Points, in no order, along strands that fork and pass close to each other.
In the rows, zero is written as 128.
Two points are linked if the straight distance between their rows is under 108. Some points are linked to none.
zavil: [129 105 119 102 137 145 184 187 125 144  80 136 125 150 122 135 105 131
 130 154 121 142 149]
todat: [149 140  99 156 134 103 132 145 120 121 127 117 138 160  85 147 101  85
  91 144 143  91 130]
Sokem: [ 86 129 154 168 150 111  88 196  94 132  91  89 126 118 149 136  45  73
  88 124 135 130 169]
meb: [160  93 136 122  95 135  74 128 156 123 103 110 139 122 150  74 124 154
 130 134  92 118 101]
rirom: [144 131 124 139 133 158 142 113 102 103 181 182 167 106 152 141 142 129
 136 124 144 165  56]
Pafut: [128 139 173 130 139 136 132 185 129 102  91 150  86 152 174 162 140 163
 133 123 122 128 208]
roka: [168 185  82 151 179 106 122 101 114  90 128 108 182 152  81 130 114  69
 100 103 167  78 100]
Bured: [133 107 113 116 146 163 124  76 128 165 202 177 143  63 120 106 117 145
 142 150  85 114  99]
Zasop: [110 107  82 129 119  74 130  65 115 150 201 162 165  68  85  80 107 170
 169 149 132 134  77]
diga: [171 104 160 102 114 123 113 178 145 129  79 148  97 136 177 121 123 193
 142 121 101 152 149]
Perip: [128 172 115 144 108 135  91  90 148 111  96  64 119 168  83 102 179 107
 165 151 139 116  95]
les: [102 120 108 120 139 146 121  84 115 149 149 146 137 111 112 143 155 190
 207 137 129 158  81]
fem: [111 104 145 156 114 115 139 177  71 111 143 130 145 123 135 138  85 105
  38 105 130 161 154]
tum: [ 96  76 172 120 120 123 109 128 132 149  77 103  66  97 178  67 133 216
 177 171  87 143 138]
Tona: [106 164  86 125 153 163 180 147 152 164 111  88 140 135  98 141 152  44
 148 125 117 152 138]
bugez: [145 109 220 152 118 128 126 123 132 104 103 113 119 156 150 164 137 179
  99 124  96 129 214]
kozet: [157  94 169 132 102  74 128 140 131 132 119 129 122 136 151 160  94 138
  65 118 131 157 171]
Peku: [119 154 178 120 129 209 133 190 100 119 143 120  81 114 127 107 139 104
 125 151 122 166 170]
veko: [138  88  86  87  96  68 141  85 133 109 172 154 189 130 116 128 127 174
 156 118 153 107 105]
Zufav: [139 136 150 167 115 146 159 150 111 112 124 114  45 128 140  99 162  96
  73 143  78 117 188]
Bes: [172 107 122 136 115 182 127 123 128 143 145 141 102  89 147  99 127 109
 108 120 112 133 114]
Kupit: [156 150 135 124 132 100 109 124 139 131  99 116 118 185  91 171 116 131
 143 131 185 112 129]
Poz: [135  98 207 130 133 155 135 119 127 134 105 146  82 128 166 117 145 196
 122 120  92 124 190]
zafo: [110 192  96 158 134 123 112 149 129  70 102 100 101 163 126 141 184 107
 147  92 115 101 139]
Dekap: [176 137  74 132 158  94 150 109 126  98 122 103 176 176  86 146 125  94
 120 147 153 105  88]
kugu: [134 148 181 134 106 173  98 215 116 107 117 129  95 128 125  98 117 138
 115 142 126 155 193]
nur: [127 116 136 127 103 113 124 167 156 123  96 142  87 145 164 142 152 163
 135 123  98 130 167]
Dupef: [125 121 108 121 123 132 194 145 138 166  97 183 110 146 119 143 105 157
 122 149 118 122 118]
kot: [144  67 134 118  95 128 110  72 116 112 169 164 177 104 167 110 126 176
 141 123 137 135  68]
Tuv: [131 162  73 114 104 106 128 125 139 113 142 142 126 128 115 160 157 122
 134  83 150 119 137]
diz: [131 108 233 147 114 131 156 134 129  99 116  91  95 147 117 120 150 180
 112 155  91 134 236]
guted: [124 126 142 142 103 121  89 104 164 126  90 104 103 140 127  96 140 132
 165 165  94 102 110]
bebis: [ 97  97  95 148 132  62 111  73  96 141 223 166 158  50 143  91  98 208
 153 140 107 119 104]
Bitam: [130 136 124 119 124 159 138  85 126 139 178 153 127 119 115 188 161 149
 188 125 148 154  98]
fofef: [ 81 169 172 140 173 150 115 175 146  99  92  59 115 153 128 155 137  80
 159 150 181 102 194]
vefak: [153  69 119 113 127 103 117 120 146 142 112 174 156 145 129 137  94 188
 136 147 113 107 110]
tigeg: [113 156 120 133 118 134 119 152 134  85  86 135  93 148 157 130 169 131
 121 109 113 133 119]
Lese: [102 161  91 153 172 157 136 155 110 143 117 115 153 114 146 151 116  50
 126  85 129 124 126]
vizo: [125 224  73  95 176  83 128 111 119 103 137 121 126 150  90 177 136  83
 128  67 191 130 114]
bovog: [118 113  97 107 107 114 151 156 175 153  70 120 102 139 152 124 133 103
 135 154 110 129  95]
mele: [ 89 126 142 116 125 128 129  89 143 150 119 115 111 127 109 149 166 156
 184 170 132 157  76]
Zapi: [130  83 186 103 111 167 107 119 104 142 143  96  94 121 135  71 132 179
 126 165  87 153 140]
dori: [137  77 152 108  76 104 148  91 117 135 180 175 140  82 176  97 107 173
  93 120 139 138 101]
gidun: [145 166  67 110 111 116 128 110 189 172 105 116 149 131 112 124 138  66
 151 108 163 105 111]
Lisal: [135 114  95 155 128 118 126 152 106  96 103 108 182 163 105 121  99  94
  76 114 168 100 108]
Nos: [161 105 138 131 120  91 127 136 118 112 165 137 167 125 150 158 106 124
  88  99 143 124 150]
gesu: [164 112 130 114 112 138 112 109 120  73 163 157 201 117 162 123 123 132
 130 128 151 150  63]
tuvi: [141 114 153  98 137 155 142 167 111 134 158 161 125 110 177 133  97 124
  70  84 153 154 137]
pago: [113 118 168 156 160 162 121 202  95 146 105 118 102 111 168 108  74  70
  56 129 126 140 170]
rav: [149 135 102 141 116 109 132 146 102  86 149 126 201 137 128 144  86 107
  99  98 185 116 125]
nonov: [112 122 145 142 171 131 116 124 132 147  98 103 139 154 165 178 124  70
 131 125 166 107 103]
Zetu: [152 136  84 150 104 120  95 107 131 108 146 149 124 132 104 101 138 171
 152 122 100 110 102]
Gufo: [ 81 220 106 136 165 124 101 119 131 103 100  90 112 141 126 162 172  70
 140  67 138  85 127]
pep: [127 157 134 128 100 150  88 136 161 108  96  92 102 169 105 101 159 136
 165 131 131  94 126]
vupa: [164  73 169  90 133 142 158 120 119 135 189 186 136  93 188 133  97 147
  89 102 138 139 119]
Pude: [116 141  79  84  97  90 132 103 154 113 167 163 165 117 110 153 138 139
 168  83 172 137 101]
vemis: [131  59 168  92 122 109 121  95 144 154 135 145 148 131 136 135 113 190
 118 130  73 113 147]
veb: [132 175  85 119 124  87 134 107 116  95 162 133 122 125 123 172 125  88
 114  66 194 117 133]
pulo: [111 127 114 114 159 128 150 113 145 142 103 113 187 151 137 158 128 101
 109 104 159 102  85]
Labav: [144  76 173 102 113 160 139 126  88 127 139 124 127 120 120  82 121 153
  83 149  83 142 117]
mur: [105 121 124 107 107 145 131 139 137 128 121 122 130 143 105 133 143 119
  97 105 100  79 147]
zibi: [139 126 105 122  96 120 126 122 180 180 111 152 132 130  99 109 118 113
 136 126 160 112  79]
ranur: [155 113 192 145 108 155  96 147 126 118 140  76  90 137 103 127 117 163
 152 175 134 148 203]
tokaz: [ 83 142 115 109 114  84 144 110 152 152 127 138  99 136  94 178 150 125
 147 143 115 120 147]
zer: [147 173  67 115 136 135 132  96 140  96 175 138 183 134  70 112 161  73
 130 112 121 121  90]
mekul: [141 107 145 156 132 138 164 171  72 134 144 147 128  97 188 122  83 111
  54  72 165 158 146]
nepo: [139 146  92 131 115 133 135 106 172 168  71 118 128 133  84  87 141 126
 188 155 141 124  85]
mezi: [105 172  96 151 154 126 143 129 150 138 115  78 116 158 108 147 174  45
 153 147 110 127 119]
dapip: [123 158 103 112 134 171 152 148 148 176 119 107 103 121 102 112 138  88
 176 155 110 160 120]
tem: [152 133 206 132 109 139  88 175 139  98 117  98 107 137 101 104 111 149
  93 151 105 170 211]
sado: [137 111  83 116 146 122 156 188 127 131  65 119 145 153 155 136 109  92
 116 136 122 134 105]
luv: [123 140  71 126 108 114 155 118 172 166 105 117 113 115 154 144 154  70
 136 113 134 137  99]
tes: [ 89 173  92 166 192 123 101 142  94 148 121  84 146 122 132 171  96  32
 133  95 173 140 126]
Fug: [129 116 150 134 119 129 129 103  92 113 180 169 132 126 142 163 139 149
 106 122 130 169 110]
koro: [ 87 175  92 154 171  84 125 139 123  98 100  66 120 164 101 153 147  48
 103 144 117 110 127]
von: [144 169  79 150 117 112 101  70 144 134 138 132 106 134  71  94 150 160
 189 132 129 111  94]
nit: [106 163 107 121 139 182 156 127 132 147 147 149 163  99 142 127 138  59
 112  74 157 128 100]
fer: [153  92 121 112 152 174 158  93 140 140 154 173 166 104 147 117 130 125
 130 137 103 105  79]
kun: [ 94 236  97 124 181 109 101 121  92  87 122  73 148 150  85 155 159  69
 122  80 173 125 125]
sepir: [118 163 108 147 149 172 161 115 131 115 154 169 133 105 169 152 166  95
 121  93 130 118  96]
Loval: [148 124 154 136 119 164 133 161 129 139 139  82  78 132 102 148 122 122
 168 172 147 154 172]
Popo: [122 115 113 124 143 129 122  78 127 138 166 179 105  90 128 117 132 169
 133 142  76 111 127]
lazo: [122  83 199  98 136 131 107 118 112 139 110  92  70  92 150  51 133 208
 139 170  64 146 179]
Goleg: [ 91 173 161 152 144 153 143 200 130 103 103 127  80 149 139 142 140 116
 117 127 131 102 209]
Vuv: [155  63 207 123 115 122 123  94 133 157 122 151 125 116 166 116 128 200
 113 113  89 136 171]
gugem: [111 111 111 140 115 100 114  88 115 130 204 201 121  59 117  82 124 191
 130 114  84 134 119]
Seg: [ 69 171 171 129 138 175 152 191 129 120 108  92 107 130 113 150 140  86
 154 147 145 112 197]
vese: [105 125 165 105 115 142 126 185 109 137 122 108  75 110 160 112 117  82
  68 110 126 153 177]
doz: [142 146  96 113 110 155 135 114 126 117 185 149 169 121  81 108 130 106
 106 146 138 137 105]
Numu: [145 131  61 125 108 114 139  78 133 145 192 147 165 109  62  99 112 133
 154 151 139 133  89]
pubol: [109 126 156 166 132 106  93 166  80 114 123 113 151 134 144 155  67  75
  55 125 161 155 146]
zega: [189  87 154 135  91 120  76 149 151 124  98 105 107 132 169 113 110 167
 137 148 120 155 143]
Ribem: [142  72 146  98 131 125 128 148 126 128  81 138  83 106 179  84 134 219
 169 134  94 145 139]
vaguz: [156 117 106 137 120  94  74  95 121  99 156 188 162 114 115  89 107 197
 150 136  90 113  99]
Ruv: [101 144  82 123 139 104 175 145 160 160 115 182 117 143 101 165 135 118
 131 129 130 107 127]
pamu: [133  83 107 119 100  83 161  91 134 142 138 185 163 119 124 116 119 209
 139 127 127 105 103]
Bisir: [ 98  88 169 156 125 100  74  97 128 153  86 120  82 106 160 106 139 217
 190 167 104 123 115]
goz: [156  96 141 131  96 125 117  96 105 112 155 185 162 102 117  58 114 212
 110 140  74 122  97]
Rad: [134 101 190 144  92 114 133 165 116 128 104  99 102 145 167 123 125 121
  72 127 118 155 168]
Kadas: [147 198  83 122 175 118 126  89 119 117 164  92 186 139  61 140 144  62
 124 110 167 117  99]
gida: [153  61 120 126 114 114 139  99 107 133 148 149 134 124 103  60 118 174
  81 160  65 130 114]
lotez: [ 99 168 103 139 189 103 119 104 105 132 110  88 164 139 133 172  95  57
 111  74 192 104 118]
vod: [ 83 156 176 139 181 127 121 145 149 129  84  77 103 170 164 173 145  70
 156 152 174  95 130]
Nep: [ 99 148 149 130 131 166 135 138 133 151 132  85 112 135  99 163 142 101
 157 164 150 120 158]
pupu: [125 125 148 132 125 148 125 121 105 108 141 133 109 141 121 195 140 156
 150 135 138 156 131]
nitep: [151 124  82 118 119 157 139 135 161 166 109 122 132 109 103  73 107 122
 165 170 105 140 100]
tesi: [152 109  95 106 148 166 179 116 141 150 124 135 210 133 142 129 122  99
 124 118 133 125  70]
nido: [ 85 101 139 115 114  93 139  89 143 159 119 126  95 146 120 162 151 172
 162 161 124 131 130]

A fork is a point with three links, a tip a point with one. Leave the first point through the second and follow the links. Name the first fork or tip that comes.
vese / Rad => Seg
vupa / dori => koro
Gufo / kun => diz
bugez / Poz => nur
von / Zetu => tum
tum / lazo => von

Follow the links from the first point to the second, and from the first to the third. Name the last point that the two ways share.
Bured / tum / vemis => nur
gugem / pep / goz => diga
kun / Bisir / pep => diga
goz / Bured / ranur => Seg
Pude / Perip / Nep => nur
kugu / Poz / Nos => Seg
